Each row is a point on a tangle of strands that fork, close into loops and nearly touch. The rows are in no order.
Points whose rows are less than 22.9 apart are linked; no others are. Some points are linked to none.
dede: [ -5 -10   2   2 -14  10   9  -5  13 -14  -6   7   8  -6  -8 -13  -9  19
   0  -3  -9   9 -14  -4  11  -3 -13]
zer: [  0  13   0   0  13  -4   2   4  -6   5  12 -11  -3  -1  -5   5  11 -18
  15   3  -3  -5   4   2  -6   0   7]
Tadi: [ 30   0 -10  -7   8 -13   2  10 -23  -8  -6   5 -24  -8  -7   4  -4   1
   5 -17 -12  -5   1 -11  15   3  25]
Lesu: [-14   9  -4   4   5   0   0 -10   7  16  -1  -1  -4  -2  -6  -5  -6   2
 -16   1  -9 -10 -23 -11   2 -11   4]
fil: [ 12  -1  -9   1  -3 -12  -5  17 -21  21  -6   7  -7  -4   0  14  12  -9
  -1 -14  -2 -14   3  -5   4  -4  18]
Suf: [-11 -11   8   1 -14  11   8  -3  15 -11  -7   7   8  -7 -11 -10 -11  18
  -6  -2  -7   5 -19  -8   7  -8 -16]
mize: [ -5  -2   7  -2   4  14  15  -8  15 -12  -3   3   1  -8  -4 -17 -19  13
 -12   6 -12   3 -18  -8  10 -12  -5]
Zapo: [ 11  -7   0  -7 -10  -6 -18  -1  -8   2  -5  14  -4   0   5   4  10   5
 -17  -9 -12  -7  10  -3   3   6   8]
kerim: [ 21   2 -11  -2   1  -9  -1  14 -22   1   0   2 -12  -5  -3   5   8  -8
   9 -11  -7  -9   6  -4   9  -1  16]
vodu: [ -1  -5   2   6 -16   3  -8  -2   5  -5  -6   2   8   3   3  -2   1  10
   0  -2   4   6   6   6   4   7 -11]
Pavob: [ -7   1  -4   1   8  -8 -14  -6  -4  16  -2  -2   2   1   1   8  10  -8
 -15  -1   9  -4  -1   4 -10   2   5]
mapok: [ 21  -3  14  -7  17   7   7  -9   4 -28   3   1 -13   3   2  -2  -8   3
 -16  11   0  -1  11  -1  -2  10   6]
nep: [  3  -4 -10   4 -10  -2   0  10  -7   3   4   4  11  -1  10  -5   6   2
  16  -9  -3   8   8   7  10   9  -4]
bedi: [ -5  -5  -4   3  -7  -8 -14  -1   0  11  -5   3   7  -1   2   5   8   4
  -9  -7   4   1   4   6   0   5  -3]
lunaf: [  2   6   6  -3  10   9  -6 -10   3  -5   5  -1  -5   3  -1   3   2  -8
  -6  11   4  -6   6   3  -7  10   4]
Gesev: [-22   6   5  -3   3   5   0 -11  19  11  -3   1   4   0  -9  -3 -14   1
 -16   5  -1   0 -24  -9  -1 -13  -8]
nade: [-4  3 -2  0  3  1  4  7 -2 -1 14 -6  6  1  3 -3  4 -9 24  2  1  8  8  7
 -3  9 -4]
nemim: [ -1  -9 -14   0  -1 -20 -10   9 -17  30  -5   4   4  -4   3  17  17  -7
 -12 -15   7  -3   4   6  -5 -11   9]
dizik: [-15   5   1   2   1  -1  -3   2   2   8   8  -5   9   6   2  -2  -2 -10
  17   3   8   8   1   5  -9   6  -9]
sil: [ -3   2 -12  10  -2 -15   4  12 -12  29  -1   0   2  -2   1   7   5  -4
   8  -9   2  -6  -8  -4   4  -9   7]
pamus: [ 11  -1  22   5  12  10   6 -10  10 -23   1   2  -9   3   1  -4  -8   5
 -24  18   6  -7   4  -4  -3  -1   1]
dogum: [ -4  -1  12   7  -8   6  -5  -9  14  -9  -8  -9   2  11   3   3  -2   2
  -9   9  16   1   5   6 -10  -1 -13]
tas: [ -8   9 -10   1   2   6   7   1   4   5  -1  -4  -2  -5  -2 -14 -17   0
   6   4 -17   2 -17  -7   6 -13   1]
boka: [  3   2  12  -7  12   4 -17 -11   0  -2  -1  -1  -8   9  -2  10   5  -9
 -18  11   7 -10   9   2 -15   8   9]
bugod: [ 20  -4  13  -6  22   8  15  -9   8 -27   3  -1 -11  -2   1  -3 -12   6
 -15  13  -3   0   5  -4   0  10   7]
Fub: [ -7  -4  10   4 -14  13   7  -5  19 -15  -7   0   9   1  -2  -9 -16   5
   6   6   3  11  -8  -2  -3  -7 -20]
nos: [ -7   4  -6  -1   0  10  10  -3   8  -3  -2  -1   2  -5   0 -16 -15   5
   2   2 -14   6 -16  -6   8 -10  -3]
nibuk: [ -1   5   7  -6   5  -5 -19  -5  -1  -2   0  -7  -1   7   1  14   9 -12
  -4   5  13  -3  21  11 -19  10   2]
defit: [ 16   5   1 -14   5  -7  -6  12 -18  -3   7   0  -9   2   1  10  20 -16
  10 -12  -8  -6  18   3  -1   2  16]
Tolod: [ -2  -2 -11   8  -8  -4  -4  -1  -1  13  -3   5   0  -5  -5  -3   7  11
 -12  -8 -12  -8 -13  -5  14  -3   2]
rul: [ 13  -5   7  -1   4   9   3  -9   6 -19   1   7  -5   1   3  -5  -5   9
 -14   9   0  -1   6  -1   6   6  -1]
Nasi: [ 12   0  -4  -8  -2 -12  -5  19 -23  17  -1   2  -5  -1   1  21  19 -15
   7 -15   1  -9  15   1  -3  -3  17]
gef: [ -6   5  -4   5   1   4   2  -7   6   9   0   1  -5  -4  -5  -8  -3   6
 -15   1 -11  -8 -18 -11   7  -6   4]
ton: [ -2  -2  10   5  -5  11   3  -9  13 -10  -5   1   1   2  -1  -7  -6   8
  -7   7   6   1  -1   1   1   0  -8]
Sebu: [-19   4  -6   1  12 -12  -5  -4  -4  22   3  -5   6   3   4   5   5 -15
  -4   2  15   2  -7   5 -15  -5  -2]
Depe: [ -7  -3  13   4   1   9   5 -11  14  -4  -1   6  -4  -3  -9  -8  -6  16
 -24   5  -5  -7 -17  -9   7  -7  -2]
sofo: [ -4  -2  -1   1  -8  10   9  -3   9  -8  -1   3   8  -3   1 -15 -11   6
   8   1  -6  13  -8   1   7  -1  -9]
ruve: [ 23 -11  -6 -10  -9   0   3  -2   2 -24  -5   9   1  -1  10  -5  -4  21
  -1  -7  -7   9  17   2  14  13  -4]
Ferik: [-6  6 -6  3  0  4  1  0  1  5  4 -1  4 -1  3 -7 -2 -1  7  1 -2  3 -6  0
  2  2 -1]
lukis: [ 20   3 -11   3   7  -6   0   2 -20  -2  -4   5 -21  -7  -7   0   0  -3
  -1  -7 -13 -10  -6 -12  11  -3  23]
Seta: [ -3   2   3  -1   2  13  11  -9  13  -8   0   2   1  -5   0 -14 -13   8
  -6   6  -7   3 -11  -6   6  -5  -1]
Kuvep: [ -4   6  18   4   5  12  -1 -13  16 -12   0 -10  -1   9   2   1  -7  -4
  -7  18  18  -5   5   3 -15   0  -8]
loniv: [ -1 -17   3   4 -27   4  -5   3   8 -16 -11   3   6   3  -3  -2   3  26
  -6  -8   1   2   3   5   8   1 -19]
tifi: [ -1  -3 -13   6  -5 -15  -8   6 -10  24  -6   4   2  -4   0   7  12   2
 -11 -15  -4  -9  -5  -2   5  -3   7]
dugob: [  1  -2 -12   6  -6  -8  -7   4  -6  15  -4   4   0  -4  -1   2  10   5
  -9 -12  -8  -9  -5  -3   9  -1   6]
popu: [-13  -3  10   7 -12   4  -1 -10  18  -6 -12  -7   9   9  -3   0  -4   7
  -7   4  14   6  -9   2 -11  -9 -20]
daniv: [ -4   2  -3   2   4  -3   8  14  -7   4  15  -8   8   2   3   0  10 -11
  31  -2  -2   8  11   7  -1   4  -4]
Gis: [ -4  -8  -1   3 -16  -5 -14   1   3   3  -8   6   7   1   2   3   7  13
  -7  -8   2   4   8   6   4   7  -9]
ded: [-15  10  -1  -1   5   4   0  -5   9  10   7  -5   6   4   1  -2  -7  -9
   3   5   3   1 -12  -2  -8  -1  -4]
zik: [ 11   0  15  -5  24  11  17 -12  11 -24   5  -5  -9  -5   1  -9 -16   4
 -11  18  -2  -1  -1  -4  -2   3   5]
zit: [ 18  -3  16 -10  11   7  -1  -8  -1 -25   3   7 -16   7   4   2   0  -1
 -17  12  -1  -5  12   0  -5   8   8]
fev: [ -8  -6 -12   3  -4  -3  15  20  -4   6   7  -3  13   4   4  -8  -7  -6
  37  -6 -13  16  -3  -1   1  -5  -9]
bap: [-13   3   8   2   5   1  -7 -15  12   7  -5  -1   1   3  -4   1  -2   2
 -19   8  12  -4  -9  -2  -7  -2  -4]
rizik: [-14  11  -7   5   6 -11   8  14  -5  16   6  -6  -5  -5  -6   1 -17 -13
  23   5  -8  -3 -12  -7   2 -18   6]
saviz: [  1   5  11 -10  11   0 -18  -8  -1  -2   2  -3  -6   8  -1  13  10 -14
 -10   7   8  -8  15   6 -17  10   8]
ropon: [ -6   2  14   4   8  13   8 -13  15  -7   0   4  -4  -4  -1 -11 -11   8
 -20  13  -2  -5 -12  -9   4  -8  -1]
zite: [ -9  -5 -12   4   4 -16   2  11 -13  32   4  -2   9   4   7  15  12  -8
   9  -8  12   1  -1   4  -6  -8   3]
kase: [ 27   3 -10  -6  12  -8   4   4 -19  -8  -4   0 -24  -6  -8   1  -3   1
   3 -10 -15  -4  -1 -11  10   2  23]
kiv: [  7   5  16  -1  11  14   0 -13   8 -19   4  -3  -9   5  -1   1  -4  -4
 -10  19  10  -6  10   2  -7   4   0]
rezu: [  8   3   3 -11   4 -11  -5  15 -15   5   7  -3   3   3   3  17  22 -19
  13  -9   0  -3  23   9  -6   5   9]
fon: [ -6   5  17   5   0  15   4 -11  16 -17   0 -11   0   8   3  -4 -10  -2
   1  16  16   1   2   3 -12  -3 -12]
lodiz: [  1 -13   4   8 -25   8   2  -1  12 -19 -11   1  10   4  -1  -5  -1  14
   6  -2   4  11   1   6   3   0 -22]
ral: [ -6  -8  -4  -2 -13  10  11   1  12  -8  -6   6  12  -9  -7 -15 -13  12
   7  -2 -18  14 -20  -6  10  -6 -15]
sotid: [  3   1  -3  -5   1   8   9  -1   3 -17   6  -7   6  -2   4 -10  -6   1
  23   4   0  19   7   8   1  10  -8]
Dated: [ -6  10   5  -3  14  -8  -6  -1  -3  10  11 -10   3   5  -3  11  16 -20
   9   4   8  -2  11  10 -13   7   4]
Vuze: [  5  -7 -12   5 -13   0   5   6  -4  -5   2   6  11  -2   7  -9   2   7
  16 -11  -6  15   4   6  13   9  -7]
gotuv: [  2  -1  -8   4  -1 -11   6  20 -16  21   8  -3   5   1   3  15  15  -8
  21  -8   5  -1  10   3   1  -2   7]
Zok: [-20   6  13  -2   4   9   5 -12  22   2  -1   0   2   0  -7  -5 -18   2
 -17   9  -2  -2 -22  -9   0 -13  -8]
gazol: [ -1  -4 -12   5  -4  -7  18  21 -11   8   9  -4   7   1   4  -2   0  -4
  38  -7  -7  12   3  -1   5  -4  -1]
rigiv: [ -5  -1   3  -3   8  -7 -21 -12  -2  10  -6   0  -2   3   0  10   7  -6
 -24   2  10  -5   5   4 -14   1   6]
samid: [ 31  -3 -13  -8   1 -12  -1  11 -24  -8  -7   9 -22  -4   0   3   2   3
   1 -19 -15  -6   4 -11  12   2  22]
bet: [ 25  -3  -9 -10  -5  -9  -5  12 -23  -4  -5  10 -15   0   7   3  12  -1
  -1 -19 -16  -9   8  -8   7   0  20]
ran: [  0  -3 -11  -2  -6   7  14   2   5  -7  -2   1   7  -7   1 -17 -11  10
  10  -3 -15  14 -12  -3  11  -1  -6]
teger: [  3   0   7   0   1  15  13  -9  11 -23   0  -3   2   2   5 -11 -13   5
   7   9   5  10   3   4  -3   2  -9]
gal: [  9  -2  -1  -5   1 -12   0  20 -20  16   5  -1   0   1   1  22  21 -15
  16  -9   3  -5  19   4  -3  -2  11]
Bulet: [  5   1   2 -11   1  -8 -13  11 -11   2   7   0   5   3   6  14  17 -14
  10  -6   3  -2  25  10  -8  10   6]
laf: [ -7  -1  -2   4  -4   5   2  -6   8   5  -1   5   0  -6  -7  -9  -3  13
 -14  -1 -12  -5 -16  -9  11  -5  -1]
Kaluk: [  7   2 -10  11  -2 -15  -7   7 -17  26 -11   9 -10  -9  -9   8   5  -2
  -9 -12  -4 -18 -13 -14   9  -9  20]
Vezeg: [-10   3   6   4  -6   7   2  -6  11  -3  -1  -2   7   4   2  -6  -9  -1
   8   6   8   8  -2   2  -6   4 -12]
kap: [ 17 -13   2  -2 -14   2   5  -3   6 -26  -6   9   0   1   7  -5  -5  20
  -6  -3  -1   8  14   3  13   7  -9]
mul: [  9   2   7  -6   7   8  -9  -7  -2  -9   2   5  -8   4   1   3   5  -5
 -12   9  -2  -7   8   1  -4   9   9]
Tisa: [-3 -2 -7  4  0 -6 14 17 -9  8 14 -7  7  3  4  2  6 -8 36 -5 -4  8  8  3
  1 -1 -2]
ven: [-16  19  -7   1  12  -4   0  -3   4  19   2  -7  -8  -1  -6   0 -14 -11
  -6   6  -5 -13 -21 -11  -4 -15   8]
Fimiv: [-17   6   4   0  12  -2  -9 -18   7  12  -3  -4   1   3  -2   3  -2  -7
 -20  10  15  -2 -11  -1 -15  -3  -1]
sulap: [-17  -7  10   4  -9   1  -4 -12  15  -3 -12  -8   5   6  -7   2   0  11
 -17   3  19   1 -13   0 -12 -12 -19]
donug: [-22   7  -3   0   4  -2  -2 -12  11  18  -3   0   1  -1  -8  -3  -6   3
 -20   0  -2  -4 -26  -9  -1 -14  -5]
pumab: [  7   4   6 -11   6  -3 -11   3  -8  -7  10  -3  -2   3   2   9  17 -15
   9   1   0   0  23   9  -7  11   5]
vukar: [  1   7  17   0   9  12  -3 -10   9 -16   3  -9  -6   7  -1   5  -1  -6
  -7  19  14  -6  12   6 -13   6  -3]
Tizif: [ -4   9   5  -2  13  -7   0   5  -3   9  15 -11   6   5  -1  10  17 -20
  21   3   4   2  15   9  -9   6   1]
vumag: [  9  -3 -10   1  -6  -7  -5  13 -14  11   2   3   4  -2   8   8  13  -5
   6 -13  -4  -5   9   3   4   4   7]
sugi: [-5  1 -3  4 -3 -5 -8  0 -1 10 -1  0  8  1  4  3  6 -2  1 -4  5  2  5  5
 -1  8 -2]
dut: [ -8   6  16  -1   2  16   7 -10  16 -15   2  -6   2   2   1  -8 -17  -2
   4  16   9   4  -3   0  -9  -4 -10]
Kuzo: [ -3  -3 -12  -1  -8   6  13   4   5  -3  -6   2   7  -8  -2 -16 -15  10
   9  -5 -23  14 -19  -5  12 -10  -7]
gomu: [ -1   8  16  -6  21  17  14 -13  12 -18   7  -7  -7  -4   1 -11 -17  -1
  -7  22  -1  -3  -4  -3  -4  -3   2]
bika: [-2 -4 -7  5 -8 -6 -1 14 -7 10  6  3 13  3  8  3  9 -3 19 -9  3  9 10  8
  1  9 -4]
Simu: [  5  -2   5  -4  -7  -2 -17  -2  -1  -8  -2  -1   0   7   9   8   7  -2
  -2   3   8  -2  24   9 -11  10  -3]
Dud: [ 25  -7 -12 -12  -6  -3   3   3  -4 -18   0   7   1  -2  12  -3  -1  14
   5 -12 -11   8  17   1  14  15   1]
lisi: [ 19  -2 -12  -3  -6  -7  -7  12 -18   4  -4  11  -8  -2   5   4  11  -1
  -4 -15 -13  -9   7  -4   9   0  14]
tofad: [-20   2   1   1   5  -7  -5  -1   4  14   4  -5  11   8   2   2   0 -11
  10   2  16  10  -3   5 -14   3 -11]
Zis: [-23   7  -1  -2  12  -6  -7 -13   6  18   0  -4   3   3   1   1  -3 -11
 -11   6  13   1 -16   0 -14  -6  -4]
vaba: [ -3  -3  -5   0  -5   7   7   4   3  -7   4  -2  11  -1   4 -12  -8   0
  23   1  -4  18   0   5   1   6 -10]
Babil: [ 13   3  -1 -11   1  -7  -8  14 -21   4   2   1  -7   2   3  13  18 -15
   3 -12  -5 -10  16   2  -2   1  17]
Seze: [  9  -3  15   3   9   9   8 -10  10 -22   1   4  -8   0   2  -9 -10   9
 -20  14   2  -3   0  -5   4   0  -1]
rela: [-12   5  18   1   8  15   9 -12  19  -6   1   0  -1  -2  -2 -11 -19   3
 -16  13   0  -2 -16  -8   0 -13  -5]
filum: [ -6 -16   7   5 -19   4  -5   0   9 -14  -8   4   2   2  -7   2   1  27
 -16  -6   3  -4  -3   0   7  -1 -14]
rolo: [-21  11  -4  -1   7  -3  -1  -5   8  18   3  -5   6   4   1  -2  -7 -10
  -4   3   5   2 -16  -2  -9  -5  -5]
vore: [  1   3   8   0   0  11   5  -7   9 -18   4  -7   0   3   2  -6  -8   0
  13  12   9   8   7   7  -5   6 -10]
Loni: [-10  -3  -5   2  -7   3   5   8   3   3   4   1  16   3   3  -9  -6  -6
  24  -4  -3  16  -4   3  -1   3 -14]
Mafin: [-12  15  -9   1   7   2   6   3   3   8   1  -6  -7  -5  -5  -9 -20  -6
   6   8 -14  -5 -18  -8   3 -16   5]
ved: [-11   7  -3  -3   6   5   8   5   2   0  12 -10   4   1   2  -8  -7 -10
  25   5  -7   9  -4   3  -5  -1  -6]
Rusi: [ 12   4 -12  -6   8  -1   9   5  -8 -12   9  -9  -2  -4   1  -5   2   0
  16  -3  -9   7  10   4   6   8   3]
nofa: [ -5 -17  10   3 -17   4  -1   2   7 -16  -5   8  -3  -1  -9  -1  -1  33
 -25  -3   1 -10  -6  -4  10  -1 -11]
fazaf: [  5  -2   6  -4   2  14  18  -6  13 -26  -2  -7   5  -2   5 -13 -18   7
  15   8   2  17   2   5  -2   2 -11]
Nekog: [ -7 -10 -12   3   1 -18  -4   9 -16  32  -1   2   8  -1   6  14  16  -8
  -4 -11  12   2   2   8  -5  -9   4]
Zesib: [ 15  -8 -20   0 -12  -4   6  10 -10  -7   2   4   6  -5  10  -7   2  10
  14 -15 -10  11  10   4  18   8  -2]
koto: [ 10   0 -11   2   2   4   5  -3  -4  -2   1   3  -7  -5   0  -8   0   8
  -8   0 -14  -5  -6  -5  11   0   8]
Zufif: [-14  20  -6   1  10  -2   1   1   1  11   0  -6 -12  -4  -7  -4 -23 -10
   1  12 -12 -11 -20 -10   2 -18  11]
lutoz: [ 17   2  -8   6   2 -10  -4   8 -22   9  -8  11 -22 -11 -10   1   2  -3
  -3  -9  -8 -14  -7 -13  13  -5  26]
Des: [-11   0   8   5  -3   6  -4 -11  13   1  -4   1   3   1  -3  -3  -3   8
 -14   5   6  -3  -8  -1   0  -1  -5]
ritov: [  0  -4   6   1  -8  14  11  -6  13 -16  -5   4   7  -3   0 -13 -13   9
   4   5  -1  13  -7   0   4  -3 -11]
fepos: [ -5  -1   8   1  -9  13   6  -4  14 -13  -2  -3   8   3   2 -10 -14  -1
  16   8   5  14  -3   3  -8  -1 -16]
moda: [ -1  -4  -9   5  -6  -8   4  17 -12  19   8  -1   9   3   8   8  11  -6
  20 -10   2   3   7   5   2   3   2]
fupu: [ 11   2   1  -8  12  10  10  -8   5 -21   8  -6  -3  -2   1  -7  -5   3
   7   9   0   7  10   6   0  10   0]
tevol: [ 10   1  -7   5   0 -16  -9  11 -20  24 -11   7 -13  -5  -7  13   9  -6
  -9 -15  -1 -17  -6  -9   5  -7  21]
Funag: [-4  2  0  3 -2  2 -9 -4  2  3  1 -1  5  2  4  1  4 -4  0  3  6  0  6  6
 -3 10 -3]
pegu: [  7   0   1  -8   6  10  14  -4   8 -23   4 -10   5  -2   3 -10 -12   6
  21   7   1  19   9   9   0  11  -8]
Beba: [ 18   1  -1  -6  11   4  -5  -4 -11  -9   3   5 -19   5  -1   1   5  -3
 -15  -1 -13  -9  -1  -5   1   4  18]
ramu: [ 14   5   1 -13   9  -2  -5   6 -12  -9   8  -2  -6   3  -1   7  18 -15
   9  -4  -6  -4  17   6  -1   8  10]
fitid: [ -4   6   8   2   2   7  -7 -10   8  -5   1  -4   0   4   2   2   0  -3
  -2  11  11  -1   5   4  -8   6  -4]
kef: [ 22  -1 -11   0  -1 -11   3  16 -25   5  -3   8 -13 -12  -6   6   5  -4
  12 -13  -3  -7   5  -8  14  -5  21]
Lufad: [ -1   3 -11  12  -5 -21   0   8 -13  31 -10   8  -5 -13 -10   8   3   2
  -3 -12  -2 -15 -16 -13  10 -12  14]
ribu: [ -5  -1 -11   6   1 -17   5  13 -15  32   2  -3   4   0   2  14   7  -7
  11  -9   9  -4  -4  -1  -3  -9   7]
Pibig: [-10  -1 -14   8 -14  -8   2   5  -2  16  -6   6  -1 -10 -12  -7   0  17
  -4 -16 -14  -9 -24 -12  14 -10   1]
terob: [  4   5   8  -6  10  11   6  -9   7 -23   8  -7  -3  -1   1  -5  -3  -2
  10  14   6   4  11   7  -5   8  -4]
govo: [ 12   2 -10   0  -2  -9   0  17 -20  10   3   3  -3  -3   1  11  14  -8
  12 -10  -4  -7   9  -1   6  -1  12]
fulo: [  2  -5 -13   2  -3 -19 -10  10 -14  27  -7   4   1  -4   3  14  15  -3
 -13 -16   0  -8   0   1   1  -6  11]
mobin: [ -4  14   2  -3  14   3  -2  -4   0   5  11  -9  -2   2  -4   3   7 -15
   5   8   0  -6   1   1 -10   5   6]
rak: [ -6  10   5  -5  14  -3  -9  -5   1   5   8  -9   0   4  -3   8  10 -16
   1   9  10  -4   6   7 -15   9   3]
Raz: [-16   6   6   1  -1   6  -3  -6  11   6   1  -4   7   5   0  -4  -8  -7
   5   7   9   6  -8   0  -9   1 -10]
rig: [ -6  -5  -5   4  -9   0  -3  -2   3   6  -3   7   0  -5  -8  -3   5  18
 -16  -8 -10  -7 -12  -5  13   1  -3]
Rulon: [-13  -3  -5   3   4 -11 -14  -8  -1  17  -4   0   7   0   2   5   9  -4
 -11  -2  13   2  -3   7  -8   0  -1]
Luk: [-7  5  0  1  1  4 -1  1  2 -1  9 -7  6  3  3 -2  2 -7 17  6  5  7  6  7
 -6 10 -6]
mokov: [ -2 -11   6   4 -15   9   4  -4  11 -16  -6   6   5   0  -5  -9  -4  19
  -4  -2   0   4  -5   1  10   0 -13]
pasam: [-20   4  -2   0  11 -10  -3  -1  -2  19   7  -7   8   6   5   5   3 -15
   8   2  15   6  -4   6 -16   1  -4]
Tofe: [-10  -8  12   1  -4  12  13  -5  18 -15  -4   6   4 -10 -10 -13 -16  18
 -13   3  -8   1 -20 -10   7 -12 -12]
Varu: [ -9   0  12   7 -12   9   0  -8  18  -7  -9 -10   8  10   0   1  -6   2
   1   7  16   7  -4   4 -13  -4 -21]
Feka: [ 14  -2 -12   0  -7  -6  -6  10 -13   4   1   7   0  -3   8   2  12  -2
   1 -12  -9  -5   9   0  10   5   9]
fov: [ 21  -6 -19  -6  -6  -4   5   7  -9 -11   1   5   2  -5   9  -5   2  11
   8 -13 -13   8  12   2  16  11   2]
Nuru: [ -7  -8   9   4  -2   4  -2  -8   8   1   0   8  -6  -3 -12  -3   1  23
 -29   1  -8 -12 -17  -9  10  -3  -1]
lalem: [-20  -4  -7   3   5 -14  -9  -6  -3  22  -3  -1   8   0   3   3   9  -7
 -11  -2  15   5  -9   8 -11  -7  -3]
lozos: [-21  15  -7   0  11  -6  -1  -2   5  21   4  -8  -1   3  -2   0  -9 -14
  -4   3   0  -4 -18  -6  -9 -11   1]
Garad: [ 10   1   4  -3   9  11   9 -10   6 -20   3   0  -5  -1   3  -7  -9   6
  -5  10   0   3   5   1   3   6   0]
pomak: [ 11  -3  -6  -5  -5 -13  -7  18 -22  22  -6   7  -4  -2   3  18  16 -10
  -1 -18   0 -11  10  -2   0  -5  19]
dopul: [  0   0  10  -3   7  -1 -19 -12   1   3  -6   1  -7   7  -2  10   4  -5
 -26   8   8  -8   9   0 -13   4   8]
Fizum: [ -9  -2 -11   5  -7   0  10  14  -1   9   6  -1  12   2   3  -9  -6  -6
  26  -7 -10  13  -8  -1   1  -2  -9]
tuvi: [ -4   8  14  -5  14  17  11 -12  15 -17   5  -6  -3  -3   0 -10 -16  -3
   2  19   2   3  -3   0  -7  -2  -3]
Tasal: [ -2 -14   1   6 -29   3  -5   3   8 -12 -12   3  11   4  -3   0   3  18
   3  -7   3   9   4   7   4   4 -21]
puro: [ -3 -15  10   3  -8   3  -2  -2   5  -8  -1  11  -5  -4 -11  -1   1  29
 -31   0  -5 -11 -10  -6  11   0  -3]
Kikug: [  4  -4  -7   1   0 -14   7  19 -20  30   3  -2   1   1  -1  24  15  -9
  18  -7   9  -3   8  -1  -1  -7  10]
vudi: [ 21   0 -10   4  -1 -14  -1  13 -26  10  -8  14 -17 -14  -9   4   2  -1
   2 -13  -6 -11  -3 -13  18  -5  25]
beka: [ -3   3   8   5  -6   5  -7  -8   9  -6  -4  -7   2   9   3   2   0  -1
  -2   9  15   2   9   8 -11   7  -8]
Neve: [  3   7  -3  -1   7  -5   1   9  -9   5  12  -7   3   2   1   7  15 -15
  16  -1   0  -2  11   9  -3   7   4]
tira: [  9  -8   2   2  -9   7   4  -6   6 -19  -3   6   0  -1   4  -8  -4  15
  -5   0  -2   7   6   3  12   6  -7]
lofi: [  0   3 -11  11  -3 -18   3  10 -15  31  -6   4  -3  -7  -4  10   4  -4
   4  -9   4 -10 -10  -8   6 -11  12]
kegi: [-17  -5 -13   5 -11 -10   0   6   1  20  -5   4   8  -4  -8  -2   2  10
  -3 -17  -7  -1 -24  -5   7  -6  -6]
lun: [ -6   1   3  -3   2  -8 -18  -2  -2   5   0  -7   4   7   5  13  10 -11
   2   3  16   2  19  14 -16   9  -2]
Vodit: [  4  -5   2   4 -12   8   0  -4   6 -15  -3   3   6   2   4  -7  -3   8
   4   3   4   9   7   6   5   5 -11]
vifi: [ 16   0   9 -12   7   6  -6  -7  -3 -20   4   5 -10   5   4   2   4  -2
  -8   7  -2  -3  14   2  -2  11   6]
Ruta: [ -2  -1   2  -1  -7  -6 -17   0   0  -1  -4  -6   5   8   8  12   7  -4
   1   1  14   4  23  13 -17   9  -6]
Bef: [ 11   0  20   1  10  11   1 -10   7 -24   1   0 -11   6   3   0  -4  -1
 -19  19   8  -8   9   0  -7   3   1]
Gumap: [  1  -7  13   5  -8  12  10  -6  14 -21  -6   3   2  -1  -1 -11  -9  14
  -8   4   4   5  -2  -1   6  -3 -13]
vel: [ 12  -1   7  -7 -11   2 -12  -2  -1 -20  -3  -1  -3  11  12   5   6   1
   0   7   7  -3  29   9 -10   9  -5]

How many points has the smallest loop of links through each point below? Write 0 if it is on no loop.
kase | 13
ritov | 8
bap | 13
Mafin | 19

A fork is a point with three links, a tip a point with one. Leave the first point through the second and follow the links. Name the first fork or tip that comes.
ded / Raz | ritov
ruve / kap | fitid
fulo / nemim | Nasi
Pavob / rigiv | vel
Lesu / donug | lodiz
